Each row is a point on a tangle of strands that fork, close into loops and nearly touch. The rows are in no order.
Points whose rows are less than 55.7 apart are linked; no others are. Some points are linked to none.
k_124: [ 23   7   3  22  -3  -4 -61 -23  44 -39  19  53  13 -25   6  -8  18 -19
   7 -12 -27]
k_158: [ 24 -19  28 -29 -11  -3   8  28 -16  14  38 -27 -20 -10   3  -8  23 -22
  18   6 -10]
k_164: [ -3  24  11 -13  37   8 -37   3  29 -27  12  15  37  -3  -3 -43  12 -33
 -15  -9  -5]
k_412: [ 29  18  35 -18 -19   7 -10   0   9 -12  33 -12   3   9 -19 -17  33 -45
   8   4 -36]
k_145: [-14  34 -20  35  12  21 -43 -30  33 -10   5  26  22  11  12 -15   1   0
 -41 -25  -6]
k_768: [ 20 -23  14 -19   7  -1 -19  19   8 -12  -6  12  -1 -12   4 -25  -6 -32
  18  -3 -12]
k_756: [ -1  35 -20  29 -26  14  -5  -6  15  19  13   2  21  14  13 -17   6   8
 -30 -20   7]
k_657: [-22 -27  -4 -22  37  -5  20  27 -36   2 -41 -11   1 -11   3  21 -15  25
   0  12  24]
k_647: [ 30  28  12  46 -17  18 -54 -56  39 -23  26  40 -21  -5  -6  15   4 -38
  33  -4 -64]
k_95: [ 20 -30  18 -17 -14  -2  -3  31 -11  18  20 -10 -16 -13  14 -11  12 -18
  21  -2 -13]
k_883: [-24 -57   1  -9  26  -5  -4  48 -19  26 -24   7  -2 -16  24  12  -9  20
  30  -9   6]
k_172: [ 20 -16   0   4 -40   0  -5 -25  -8  -9   1   6 -34  17 -13  38   7  -7
  -8  -1 -44]
k_685: [-27  18 -13  -8  25 -13  46   5  -7  -2 -29 -24  16   6 -13 -11 -33  27
   2  18  57]
k_867: [  6  60  12  56   1  41 -45 -58  25 -19  32  34   2   9  -3  12   3 -32
  15 -17 -56]
k_249: [ 15  19  24  -6 -38 -25  65 -16 -37  11   8 -39 -25   0 -14  38  26  32
   3  45  14]
k_45: [ 20  19  32 -12 -36  -3  45  -1   0  14   7 -39 -23   9 -32 -15   3 -25
  30  32  -8]
k_419: [ 16  20  14 -14 -30 -10  56  -4 -25   4  16 -32 -11   8 -19  20  20  16
  -2  24  14]
k_674: [  1   1   8 -30  20   7  30  -6 -26 -33 -37 -15 -10   3 -27  18 -12  -4
  -7  25  10]
k_397: [ 24  -1  15 -25 -25  -8  10  10 -24  -5  38 -21  -9  11  -7  21  40  -4
 -22  -2 -11]
k_58: [ 24  12  -2  39  -6  10 -50 -60  37 -33  15  51 -18  -9  -8  15  -8 -33
  32 -12 -46]
k_933: [ 17 -23  10  16 -56  -1   1  11  -7  31  -8 -11 -26   7   3  10   7  -4
  16   3 -35]
k_96: [ 19   5  36 -19 -30 -13  50  14 -17  31  46 -53 -27  -3 -12  -1  19  -5
  39  31  10]
k_316: [-11  -1 -15  19  15   5 -31  21  20  21 -16   3  20 -13  33 -42 -18   0
  -8 -14  23]
k_364: [  9  46  -4  39 -38  22 -24 -21  16   7  34   7  23  19   8  -2  25  -4
 -25 -20 -23]
k_923: [ 16 -12  -6  16 -15   4 -19 -61   9 -26   7  32 -48  16 -21  45 -15 -27
  14 -11 -53]
k_763: [ 11  -1   5 -16 -15  -4  29  29 -21  31  64 -35   0  -4  15  -1  24  12
   9  -3  25]
k_693: [  7 -48  17 -27  10 -13  -7   5 -10 -28 -39  14 -24 -12 -17  14 -12 -18
  19  12 -20]
k_995: [ -2   2  -1 -28  30   3   8  16  -2 -15 -14 -11  13   2 -10 -22 -16 -16
  -5   0  22]
k_159: [  0  40   5  -4   2  18  15  -6  15 -10   4  -8  24  14 -23 -32  -5 -22
  -3   0   8]
k_302: [ -5   2   9 -12   2   1  47  24  -6  23   2 -28   3  -8  -4 -27 -21   1
  41  15  33]
k_989: [  3  42  14 -23   1  -3  50  -2   1 -11  24 -21  17  16 -30 -16   9  -4
  -1  13  25]
k_549: [ -2  13 -23  46  10   6 -69 -34  44 -27  -5  51  11 -14  21  -7 -12  -1
 -17 -22  -8]
k_580: [-19  19 -16 -15  38  -7  23  17  10  18  22 -21  23   4   4 -39  -8  12
 -13  -1  53]
k_105: [-20 -19 -21 -31  58 -11   5  32 -16  -1  -5 -17  11  -8  10  -7 -15  13
 -19   0  37]
k_890: [  1  -3  -9   8   0   7 -13  26   7  25   0   1  15  -9  28 -32  -7  -2
  -2 -16  14]
k_545: [-11  34  -7 -17  24  20  16 -27   0 -41  -3  -1  14  27 -39   8  -7 -13
 -29  -1   4]
k_944: [  5  -3  25 -38  20   2  50  19 -25   2   0 -35 -14 -16 -16  -7  -4  -7
  30  31  26]
k_422: [  0  -8 -33  29  16  -8 -59 -56  37 -45  -3  63   2 -13  -5  15 -22 -12
  10 -22  -9]
k_392: [-18  -4  -4 -29  40  -1  12  16 -15 -21 -39 -22  11  -3 -15  -8 -34  -7
   3  12  32]
k_322: [  6  28 -13  24 -21  31   1 -35  11  -7 -12   6  -6  25 -15   3 -23 -18
   0 -11 -19]
k_633: [  9 -20  19   6 -54  -8  12  -9 -13  20 -13 -23 -53  14 -21  35  10  -5
   5  27 -49]
k_106: [  1 -11  13  -5 -21  -1  41   8 -30  17 -31 -19 -22   0 -14  23  -1  14
  10  22  -3]
k_229: [ 21   6  15 -16 -37 -10  33   2 -29   8  26 -32 -18  11 -13  26  30   8
 -12  14  -2]
k_286: [ 22  12   3  19 -17   5 -45   3  24  -7  22  25  15 -10  24 -18  20 -14
 -12 -18 -21]
k_420: [-17 -34   2  11  -9   6   4  26 -11  26 -52   3  -2  -1   8   4 -22   9
  28  -4  -5]
k_542: [  1 -13 -16   3  27 -14 -50  20  25   3  14  27  18 -21  40 -31   8   0
 -23 -24  10]
k_821: [  9  55  15  16 -26  14  -4   2  18  16  41 -10  36   7   1 -36  31 -13
  -6  -5  -2]
k_916: [ -4   6 -26  17 -20  20  19 -31 -16  -7 -19   7 -18  28 -15  41 -20  15
 -21  -9 -12]
k_215: [-18 -11 -13 -13  16  -4  34  26 -25  17 -17 -16   5  -2   6   5 -12  26
  -3   5  31]
k_750: [-19  14 -27  36  36   3 -66 -64  39 -43   3  54  10   3   0   9 -24 -12
  -7 -30  -8]
k_497: [ 19   6  19 -46  11  -5  29   6 -33 -24  15 -19 -12  -5 -16  24  31  -2
 -24  19   4]
k_343: [-19   6   1  -1   5 -18  71  17  -8  27   8 -24   4  -6   7  -7 -22  41
  40  21  53]
k_195: [-12  45  20  28  30  15 -64 -13  42 -35  28  39  41 -17   6 -28  34 -13
 -23  -8 -26]
k_838: [  3   4 -13  -1   8  14 -14 -41   7 -40   1  28  -9  21 -21  27 -11 -18
 -17 -19 -24]
k_336: [  6  28  -9  45   4  17 -57 -42  39 -29  13  50  10  -6  12   3  -1 -13
  -8 -22 -26]
k_216: [  7 -44   5 -28  10   0   3  43 -27  24  43 -12 -16 -19  28   7  19   6
  13  -9   3]
k_464: [ -4  -5  19  -7 -16 -10  66  23 -15  42  36 -36 -15 -13   4  -3  -4  25
  58  26  34]
k_600: [-31  15 -35   7  12 -10  24   1   5  19 -15 -13  19  17   4 -16 -19  35
 -34  -6  47]
k_330: [-11  -6  16 -32  38   1  52  18 -36   1 -22 -31  -8 -24  -8   9 -12  15
  28  38  38]
k_396: [ 16 -11 -12  25  -5   3 -44 -55  30 -37  -7  50 -20  -6 -12  14 -23 -30
  31 -13 -35]
k_56: [ -4 -56  43 -19 -11 -11  10  34 -22  35 -14 -16 -46 -20   1  22  15  -2
  43  21 -32]
k_649: [-12  47   4  10   9  16 -24  -8  23  -6  37  11  42  12   0 -31  35  -7
 -36 -16  -9]
k_892: [ 10 -20  29  -5 -48 -14  24   0 -31  25  -6 -33 -49   1 -14  42  24   5
   2  33 -34]
k_628: [  1 -54  29 -17  -9  -4  10  39 -26  38  11 -17 -33 -20  15  13  15   0
  40   6 -19]
k_874: [ -2  17 -18  46   7  11 -62 -13  40 -14 -18  34  14 -15  30 -22 -14  -1
 -19 -18   1]
k_712: [-10  15 -32  13  -5  19   6 -34  -7 -15  -9  11  -6  30 -13  31 -17  11
 -37 -19  -3]
k_754: [-20  26 -24  48  35   8 -74 -54  48 -33   4  52  14  -3  12  -3 -10   1
 -25 -27  -5]
k_472: [-27  36 -19  43  39  12 -70 -44  45 -23   4  37  24   7  11 -17   1   5
 -45 -25  -4]
k_219: [ 33 -31  27   0 -56 -26 -32   0   7  13  24 -11 -37   0   1  11  28 -29
  16  12 -56]
k_384: [ 25  12  37 -14 -38 -11  40   9  -6  24  32 -49 -23   4 -22 -11  18 -22
  34  29  -6]
k_723: [-20  14  -3 -15  30 -17  63   4 -21  -3 -24 -26   9  -9  -7   6 -23  36
  12  34  61]
k_607: [ 34 -20  29 -15 -41 -17 -17   8  -3   6  31 -16 -27   2  -3   9  32 -29
   6   7 -39]
k_393: [-19  40   3  20  29  12 -54 -13  37 -18  30  29  40   0   8 -30  35  -2
 -43 -18 -16]
k_143: [ -3 -60  -3 -19  19 -23 -24  21   0 -15 -33  28  -1 -19   7   3 -16  -4
  26  -4  -6]
k_611: [ 16   7  32 -36  -3 -12  55  -1 -47   1  14 -39 -25 -20 -10  28  33  13
  -1  47  15]
k_61: [  3 -28  16 -34  30   8   7  34 -11   1  -7 -14  -6 -15  -1 -22 -15 -23
  29   6  10]
k_345: [ -8  34 -26  32 -12  21 -23 -27  20   3   9  18  18  18  11  -6   2   6
 -41 -29  -5]
k_939: [ -6 -52  11 -26  21 -12  -4  29 -19  -9 -39   9 -12 -15   1  13 -11  -1
  23   5  -6]
k_841: [-11 -24   8 -22  19   1  45  35 -37  30   6 -26 -13 -21   7  16   4  27
  22  16  28]
k_861: [ -2  36  -9  38   8  34 -41 -51  28 -27   8  37   6  13  -2   5 -14 -27
  -2 -24 -30]
k_80: [ 27  26  29  -3 -43  -3   9   9  -1  21  55 -37   8  16 -11 -15  39 -25
  14   7 -10]
k_781: [-24  10 -35  23  20   6 -35 -16  25  -1 -22   7  20  15  14 -21 -20  11
 -42 -20  18]
k_648: [-20  23 -32  36   3  28 -23 -35  19  -9 -24  12   9  21  -1  -3 -38  -5
 -18 -22   5]
k_85: [-30 -11 -14  -3  17  -6  45  30 -24  38 -12 -19   6  -8  13   6 -13  46
   8   6  43]
k_770: [-17  25  -7 -19  47  -3 -12  12  17   3  39  -4  37   9   5 -39  29   2
 -47 -17  19]
k_165: [  4 -18  18 -19  -9  -2  42  31 -30  31  19 -31 -20 -12   2   7   9  12
  25  16  12]
k_489: [-11   4   8   3 -18 -11  67   0 -41  23 -28 -21  -9  -3  -4  38   4  51
  11  32  24]
k_415: [-10 -37   2 -34  46   4   5  42 -17   8   1 -12  -3 -22  12 -11 -14  -6
  24   1  19]
k_404: [  0 -25  24 -31  21   2  21  17 -26 -12 -41 -16 -20 -13 -18   4 -13 -15
  22  27   1]
k_639: [  4  35  21  12  13  17 -51 -12  34 -35  26  32  33  -7  -2 -27  27 -30
 -10  -9 -33]
k_156: [-31  -5 -12   4   6   2  32   8 -22   7 -60 -12   7   7 -11  15 -33  28
   6  11  28]
k_516: [ 15   6  -2  -5 -23  -1  -4  17  -6  13  38  -8  12   7  15  -5  28   0
 -23 -17  -1]
k_32: [-14 -41 -11 -37  60 -11  -8  41 -13  -1   3  -7   4 -19  20  -5 -11   3
   0  -6  25]
k_835: [ -2 -19 -32  25 -12  -1 -33  -7  14  -4 -18  35   5   1  24   4 -14  13
 -20 -26  -7]
k_173: [ 26 -22  -7  30 -38 -10 -46   4  21   5   4  37  -1 -21  33  -2  10   1
   7 -16 -27]
k_738: [ 28  52  18  53 -27  34 -52 -24  36 -10  13  19   1  -9   8  -9  10 -26
  15  -1 -47]
k_706: [-14  24  -4   5  -6 -21  63  11  11  25  22 -20  14   5   9 -25 -22  34
  23  10  56]
k_468: [  4 -64  -6 -10   1 -31 -28   5   7 -22 -30  45  -8 -21  -3  15  -8   0
  27  -4 -16]
k_849: [-21  34 -28  21   4  20  -2 -27  19  -6 -16   1  21  25 -12 -17 -26  -1
 -28 -14  18]
k_458: [ 19  -2  28 -17 -39 -12  33  -5 -32   8   9 -38 -38   3 -21  32  29   1
  -7  32 -18]
k_520: [ 14  10 -13  37 -12  17 -26 -66  11 -14  17  35 -37  22  -9  39 -17 -27
  14 -23 -53]
k_266: [  7 -13   8 -23  -1  -5  35   8 -47  -1 -14 -13 -19  -8   1  42  21  27
 -20  22   5]
k_490: [ 26  12   5  20 -61   2  -3   9  -4  36  27 -23  -1  11  12  -6  21  -5
   7  -6 -16]
k_752: [-12   8 -32   2   9   7  -5 -13   3 -15  -8  11  11  22  -3   7 -10  10
 -46 -20   6]
k_208: [  4  -2   4 -33  34   1  -9  11   4 -32  -4   3  14   3 -13 -17  -3 -25
 -12  -4   6]
k_505: [-20  20 -14 -16  55  -5  -4  18  18  18  32 -18  29   1  11 -50   9   4
 -31 -11  40]
k_844: [-23  28 -25  25  23   6 -36 -14  31   5  -2  10  26  12  15 -36   3   9
 -51 -21  15]
k_962: [-20  17 -33   5  14  -6   5   1   8  16   5  -6  21  18   9 -19   1  26
 -53 -18  31]
k_99: [  0 -18  19 -30  21   6  30  26 -21   4 -19 -24 -13 -14 -12 -10 -15 -15
  31  21  16]
k_496: [ 14   4   1 -26  -6  -7   9  18 -18  -1  43 -14   8   7   2   9  36   2
 -29 -12   3]
k_368: [-18 -12  -8 -15  22   6   2   4 -10 -22 -55 -12   7   7 -16   0 -40  -8
   5   6  16]
k_350: [ -4  14   2   4  44  -2 -65  -2  43 -32  -1  26  34 -18  12 -42   3 -25
 -15 -11   3]
k_809: [ -2 -40  -2  14 -20  -2 -15  20  -1  19 -36  19  -6  -5  16   0 -13   4
  23 -11 -18]
k_993: [-12  -3  17 -30  29   0  45   7 -42  -9 -47 -26  -9 -18 -18  17 -10  12
  16  43  28]
k_925: [ 28  -1  -2  26 -33   1 -42 -41  26 -21  25  36 -15   3   1  19  14 -20
   7 -16 -51]
k_114: [-11  -1  -4  -5  -8 -15  59  15 -41  27  -3 -22  -4  -7  11  33  10  53
  -1  19  34]
k_478: [-10 -20 -14  -8  12   0  -6  22  -7   3 -29   2   8   1   9  -8 -22   4
  -2  -9  12]
k_115: [-12  19 -13 -35  46  -8  27   5 -16 -25  -2 -17  16   6 -17   2   3  12
 -41   9  35]
k_19: [ 12 -39  24   0 -50 -17  -4   0  -4  20 -15  -8 -52   2 -13  27  10 -15
  18  22 -58]
k_782: [ -4  27 -24  46 -15  36 -19 -40  18  -1 -18  17  -2  18   0   1 -35 -14
  -1 -19 -13]
k_242: [  2  -1 -13   0 -25   4  21   5 -17   9 -10  -3  -2  11  -2  13  -1  15
 -18  -5   2]
k_77: [-12  -2  16  -8   7 -10  75  19 -15  29  22 -31 -10 -17   6   4 -13  39
  57  32  47]
k_200: [-17  38  -6  -6  22  21  -4 -26  15 -28   6   8  26  27 -27 -12  -1 -17
 -33 -13  -2]
k_678: [ -2  23  -3 -17  12  16  27 -23 -12 -36 -21  -9   0  20 -36  16 -13  -9
 -18   9   7]
k_728: [ 23  60  15  47 -37  35 -27 -16  28   6  17   1  14   3   3 -23  14 -25
   9   0 -31]
k_111: [-10  11 -16 -34  44  -7   3   9  -5 -20   9  -3  21  13  -7  -4   9   5
 -49  -8  21]
k_109: [-28  48  -7   7  32  20 -22 -22  30 -17   3   6  38  20 -17 -37  -1 -13
 -34 -13   8]
k_597: [ 33  15  31  -2 -18   8 -36  -2  23 -16  27  11   6  -6  -4 -22  29 -43
  12   0 -41]
k_30: [  8  39  18 -16  -9 -19  66   2   7   3  42 -27  14  11 -15 -16   7  11
  20  16  37]
k_704: [-25  46 -10 -11  31  -8  34 -10  20 -11   2 -19  33  23 -24 -32 -13   9
 -22   8  50]
k_429: [-16  18 -25   8  -9  -4  36  -1  -4  16 -11 -11  14  17  -3  -6 -17  28
 -21  -3  32]
k_76: [  3 -28  13   5 -43  -4  16  22 -23  40 -13 -14 -24   3   4  16   8  10
  20   6 -22]
k_595: [ -2 -39  46 -21 -13 -13  25  22 -31  29 -15 -28 -51 -20  -7  30  19   0
  27  38 -27]
k_775: [ 27  18  34 -21 -26   1   7   7  -4   1  46 -27   0  12 -17 -10  39 -34
   6   6 -23]
k_207: [-22   9 -39  -4  28  -8  -5  -6   5  -5  -6   1  18  22   2  -4  -1  24
 -64 -20  22]
k_166: [-21 -13 -30  11  16  -1 -28   6  10   1 -37  11  16   4  13 -15 -29   6
 -19 -18  15]
k_557: [  9  -2   9 -12 -21  -3  39  26 -20  34  37 -33  -7  -4   6  -5  10  11
  19   7  19]
k_632: [ 16  -6   3  15 -39   7   4  23  -3  38   6 -10  -1  -3  19 -17   3  -2
  16  -7  -6]
k_132: [ -3 -29  33 -31  16  -6  35  13 -59  17 -14 -24 -31 -34   9  47  33  27
  10  43   3]
k_951: [ -2  -2 -11  16  16   9 -54 -25  33 -40 -31  30  14  -6   0 -16 -35 -29
  10 -10  -5]
k_541: [ 10  -3  24  -5 -33   3  37  10  -8  25 -17 -28 -25   3 -20 -10  -8 -14
  34  25 -12]
k_878: [ 32  -6  35 -25 -30  -9   4  15 -11  10  43 -32 -20   4  -9  -2  37 -30
   9  12 -24]
k_247: [-17   8   5 -12  24 -16  68   4 -36   7 -24 -22   3 -17   1  22  -9  48
  18  42  53]
k_894: [ 16 -37  -4  27 -40  -8 -33   8  11  15 -17  33  -8 -12  23   3  -2   2
  22 -12 -33]
k_742: [ -6 -49 -33  -2  11 -31 -36   0  10 -23 -20  46  10 -10  13  17 -10  18
 -12 -18  -3]
k_296: [ -4   2  11   2 -26  -5  59   3 -26  23 -26 -23 -15   3 -13  16  -7  26
  20  27  14]
k_773: [ 23  15  20  -4   0  10 -39 -12  28 -33  17  25  14  -6  -8 -22  18 -43
   6  -6 -34]
k_947: [ 19  -5  31 -41   2  -8  38  11 -41  -3  20 -34 -24 -13 -11  20  31  -1
  -3  30   3]
k_398: [  7 -30   9   1 -21   4  -5 -14   0 -12 -37  14 -34   6 -19  18 -19 -18
  18   7 -37]
k_896: [-18 -59  13  -8   9  -8   4  41 -24  27 -33  11 -15 -15  15  27   3  23
  30  -6 -10]
k_127: [ 10   4   2 -13  -5  10   1  -9   0 -20  -4   6  -1  13 -16   4   0 -16
 -15  -7 -14]
k_901: [-10   3  -7 -13  17  16  -3 -12   0 -34 -43  -6   6  13 -25  -7 -38 -22
   0   2   9]
k_679: [ 16 -48  -7  -6 -18 -26 -24  21  -6   6  11  27  -7 -14  26  13  18  10
  -1 -19 -16]
k_363: [ 18  39   1  37 -23  37 -24 -52  19  -7  19  14 -16  24 -12  12  -4 -33
  12 -11 -53]
k_206: [ 14 -51 -12  -9   0 -28 -37 -14  22 -38 -21  51  -5 -21 -11   6 -10 -15
  26  -4 -15]
k_795: [-20 -36   2   3  -4   4   7  13 -19   5 -62   4 -11   4  -7  22 -23  10
  17   4 -10]
k_484: [ 24  47   8  54 -23  32 -43 -57  26  -8  27  24 -22  12  -3  16   3 -36
  26 -10 -65]
k_759: [ -4  14  -7  13  31   5 -64 -27  42 -46 -10  37  25  -9  -1 -22 -14 -27
  -5 -14  -6]
k_135: [  3   6  -7  10 -18   8  12  20   0  27  -1 -10  10   1  12 -25  -9  -1
   4  -8  14]
k_23: [-12 -49 -13 -20  35 -21 -32  27   1 -14 -29  21  11 -15  15  -7 -21  -2
  10 -10   9]
k_455: [ 14   4   6 -30   2  -6  -7   4  -8 -26  39   7  12  12  -6  12  40  -6
 -38 -15 -17]
k_822: [  0 -53 -20  -4  -2 -25 -24  21  -4  -1 -11  35   0 -11  23  17   2  19
  -5 -20  -9]
k_90: [ -2  -4 -13 -11  -2  -5  22  32 -15  36  50 -22   7  -4  26  -5  17  24
 -10 -14  31]
k_63: [ -2 -36   6   1 -16   3   3   2 -12  -1 -47   9 -22   5 -11  22 -16  -2
  14   7 -26]
k_332: [ 14 -19   3   9 -30   3  -6 -43   0 -13  -9  11 -53  17 -25  44  -9 -17
   4   5 -56]
k_40: [-32  50  -9   5  36   8  -7 -17  35  -4   3  -8  42  21 -16 -53  -3  -6
 -30  -5  31]
k_300: [-11 -36  48 -23   6  -4  35  19 -48  37 -21 -28 -45 -32   2  46  31  20
  28  43 -10]
k_337: [ 25 -12  -6  14 -35  -1 -27 -32  11 -17  13  28 -20  14  -5  27  10 -14
  -4 -15 -47]
k_731: [-21   5 -27   2  52 -12 -40   9  27  13   1  -3  25   1  23 -45   4  11
 -47 -19  31]
k_818: [-11  -5 -24   1   7  -5   9  32  -5  43  31 -11  14  -3  33 -20   5  27
 -19 -20  31]
k_571: [ -1  19 -10  11  16  20 -33 -44  22 -40   9  35   7  17 -15   9  -4 -25
 -15 -23 -27]
k_743: [ 13  26  16  -8 -30 -20  66   0 -11  12  28 -32  -3   9 -14   4  10  20
  17  23  27]
k_177: [ 24 -50  22  -3 -43 -23 -20  14   0  16   3   6 -37 -10   5  14  17 -13
  23   7 -49]
k_483: [  0 -31 -33   6  11 -19 -43 -45  23 -49 -11  58  -3  -4 -13  23 -21  -8
   6 -18 -12]
k_230: [ -5 -23 -18   2  38 -20 -57  17  29 -12  -7  26  23 -22  30 -34  -9  -5
 -11 -17  14]
k_140: [  2   8  -6 -12 -10 -10  52   1 -40   6   0 -18  -4   0  -1  34  17  42
 -25  17  25]
k_690: [  9   8  29 -18 -14 -19  66  -9 -51  16   8 -37 -24 -24   1  40  31  37
  10  52  24]
k_141: [ -5 -13  14   5 -31   2  38 -10 -30  16 -46 -15 -38   6 -20  43  -2  18
   6  30 -22]
k_636: [ -9  -9 -15  18 -28  16  22 -15 -17   7 -43   2 -17  20 -13  32 -25  17
  -3  -1 -13]
k_920: [ -6  42  -1   8  -6 -18  51   2  24  20  32 -16  27  12   3 -42  -9  18
  12   2  51]
k_214: [ -3  31 -11   6 -26 -12  56  -7  -4   9  13 -15  11  19  -8   2  -1  31
 -13   4  34]
k_199: [ -6  29 -20  25 -18   3   5   8  14  34  20  -8  26   6  22 -33   5  20
 -26 -17  27]
k_285: [ 11  61  18  62 -12  39 -54 -35  35 -20  31  29  12  -4   4   0  18 -21
   6  -9 -51]
k_974: [-16 -30  13 -27  35  -4  27  21 -51   2 -44 -11 -12 -24   6  41   6  29
   7  29  15]
k_235: [ 20 -44  28 -14 -27 -14  -6  28 -11  27  11 -10 -31 -14  12   3  16 -16
  30   6 -32]
k_880: [  8  -7  32 -13 -26 -13  59  19 -24  40  49 -53 -30 -11  -1  11  16  15
  49  33  21]
k_547: [-22  16 -17 -31  55 -15  31  11  -9  -7   0 -28  20   3 -11  -9  -7  21
 -33  11  52]
k_125: [ 24  45  22  13 -42  10  -2   3  11  18  49 -24  22  10  -2 -26  36 -20
   8   0 -12]
k_276: [-16 -21   8  -8   9  11  37  38 -13  41  -2 -24  -3 -17   7 -18 -20   9
  52   9  28]
k_435: [  2  28  -5  -3 -21  -8  40   8  -3  19  33 -19  16  13   0  -9  12  20
 -12  -4  29]
k_418: [ 10 -25   8  -1 -10  10 -18 -21  12 -26 -39  17 -22   4 -22   0 -29 -34
  29   6 -32]
k_727: [ -6 -32 -40   6  15 -22 -45 -27  22 -37 -15  52   7  -2   3  18 -17   7
 -17 -23  -3]
k_134: [-32  36 -24   8  24   8  -3 -18  24  -7 -20 -12  30  23 -16 -34 -26   1
 -28  -7  35]
k_354: [ 13   0   0 -38  18  -4   8   4 -19 -32  12   1   0   6 -13  20  22  -3
 -37  -1  -1]
k_67: [ -9  -1 -20  -6  32  -8 -30  17  16   7  13   8  23  -3  24 -32   6   2
 -37 -22  17]
k_434: [-10  27  -6  -7  20   4 -21  -1  18  -8  32  12  36  13   4 -23  31  -2
 -47 -21   0]
k_450: [  3 -31 -15 -16  11  -9 -15 -16  -3 -41 -24  28 -10   6 -12  30 -13  -2
 -13  -7 -14]
k_915: [ 13  18 -10  30 -19  28 -15 -50  10 -14   0  21 -22  25 -13  20 -19 -25
   6 -15 -40]
k_889: [ 19   2 -15  52 -38  10 -50  -8  24   5  -4  37   1 -14  34   0  -2   5
  -3 -20 -25]
k_13: [ 24  -9   8  15 -65  -6  -2   8 -13  34  18 -22 -18  14   9  14  23   0
   5  -2 -29]
k_264: [  3 -35 -17   1  23 -24 -57   7  29 -24 -17  41  18 -26  20 -21 -16 -10
   8 -13   6]
k_605: [  5   5 -11 -10   7  -6 -17  15   3   4  30   6  19   3  19 -16  23   1
 -35 -24   4]
k_31: [-37   2 -21  -2  23  -6  27  10 -11   7 -46 -24  17   7  -5  -8 -42  24
   2   8  47]
k_22: [-18  46 -13  -4  15   7  36 -22  10 -23 -12 -15  24  28 -34 -14 -23   1
 -13   6  34]
k_872: [ 35   0   5  26 -31  -8 -56   2  27  -7  27  33   9 -22  29  -7  28 -10
  -1 -17 -29]
k_261: [-11 -42  15   1 -19  -3  18  35 -29  42 -24  -5 -22  -5  11  27   9  24
  25   0 -14]
k_823: [ 10  26  -1  -1 -28  -4  18  12  -3  24  49 -20  20  12   8 -11  29   6
 -14 -13  13]
k_689: [  8 -48  -3 -18   1 -14 -10  38 -18  19  26   6  -8 -16  34  11  16  11
   2 -18  -3]
k_764: [ 11  40  -9  34 -46  12 -13  -3  10  24  37  -6  25  16  18 -11  27   6
 -25 -19  -5]
k_975: [ -3 -10   1  15 -38  13  27 -19 -18  13 -43  -8 -37  18 -22  35 -17   7
   9  15 -31]
k_570: [-24 -16 -27  -3  28  -8   2  30  -5  29  -3 -11  13  -2  25 -19 -13  25
 -19 -15  36]
k_860: [  4   2  19  -3 -24   2  47  18  -7  30  -7 -29 -10  -2 -12 -23 -13  -4
  48  22  14]
k_72: [ -3 -30 -15  -9   7  -4 -11   6  -6 -18 -31  18  -1   3   1  11 -16   2
  -8 -10  -6]
k_373: [ -7  17 -16  42   7  13 -52   3  35   7 -24  17  19 -14  34 -38 -16   1
 -19 -15  13]
k_218: [ 19 -24 -13   6 -15  -7 -30 -19  16 -26  -3  39  -7   0  -3  14  -4 -12
   1 -14 -28]
k_955: [ -1  -6  -2  -1   6  17 -20 -16  10 -33 -42   9  -3  10 -19  -7 -38 -31
  15  -2 -11]
k_512: [  9  66  14  40 -27  30 -12  -9  31  10  21  -5  31   3   2 -38  14 -14
   1  -1  -7]
k_928: [  7 -17 -12 -13   7   2  -7 -36 -10 -46  -9  27 -22  13 -21  44  -5  -4
 -19  -7 -26]
k_791: [-12 -39 -17 -26  50 -19 -28  35   4  -8  -2   9  13 -18  23 -17 -13  -3
  -5 -12  17]
k_443: [ 13 -20 -12   4   5 -12 -47  -7  27 -30  -5  42  11 -15  10  -9  -4 -13
   0 -16 -11]
k_881: [-30  -6 -25  -8  43  -4  18  28   3  31  11 -25  14  -6  18 -32 -19  23
  -4  -4  56]
k_614: [-31 -20  -7 -11  31   0  49  36 -31  37   3 -22  -1 -19  16  15  -8  44
  26  15  45]
k_707: [  2 -31  21 -30  15 -11  23  11 -50  -9 -31  -8 -27 -20   1  44  19  18
  -5  30  -3]
k_826: [ -6  40  -8  19 -16  -4  25   7  21  35  30 -16  28   5  14 -43   1  16
  -2  -7  39]
k_940: [ 37   9  11  33 -38  -1 -53 -45  32 -18  34  31 -22   1  -5  19  23 -31
  22  -3 -65]
k_409: [-22 -37  11  -1   8  13  18  45 -17  48 -19 -13  -7 -14  14  -7 -14  11
  51  -1  10]
k_395: [ -7 -19  19 -29  22   2  26   4 -37 -21 -55 -15 -19 -11 -21  25 -10   1
   8  33   3]
k_739: [ -9  41   2 -27  28 -11  52  -3   1 -20  12 -20  25  12 -27 -15  -3   8
 -14  15  43]
k_699: [-25 -16 -12   1   8  10  10   0 -18 -11 -67  -2   0  11 -15  18 -39  10
   4   4   8]
k_303: [-26 -38 -13  -3  29  -3 -11  40  -6  24 -27  -1  10 -12  24 -14 -25  10
  15 -13  19]
k_445: [-23  -5 -16 -34  65 -10  26  26 -24  -2  -5 -30  11 -12   1  -2 -17  19
 -11  16  51]
k_987: [ 15  29  -6  48 -24  19 -49 -13  31  -4   9  29  11  -8  27  -9   8  -3
 -17 -19 -21]
k_902: [  7  10   8 -26  26   5 -19   4  15 -32  11  12  23   5 -10 -23  12 -31
 -16 -11  -8]
k_465: [ -9 -18 -17  16   7   4 -48 -13  25 -26 -48  27   9  -5   7 -12 -43 -16
  15 -13  -3]

A piece is all that can be reached along the links. How many separate loops has the piece of each point below (a circle has one, a figure eight two, a Y none), and how many tips (points with one link)?
k_302: loops 2, tips 3
k_685: loops 2, tips 2
k_195: loops 8, tips 6

A fork is a point with three links, a tip a point with one. Leave the first point through the second and follow the links. Name the first fork or tip that comes.
k_962, k_207: k_707
k_712, k_752: k_516
k_109, k_40: k_915
k_496, k_455: k_419
k_632, k_490: k_478
k_419, k_743: k_22
k_208, k_902: k_465
k_849, k_134: k_395
k_337, k_218: k_67
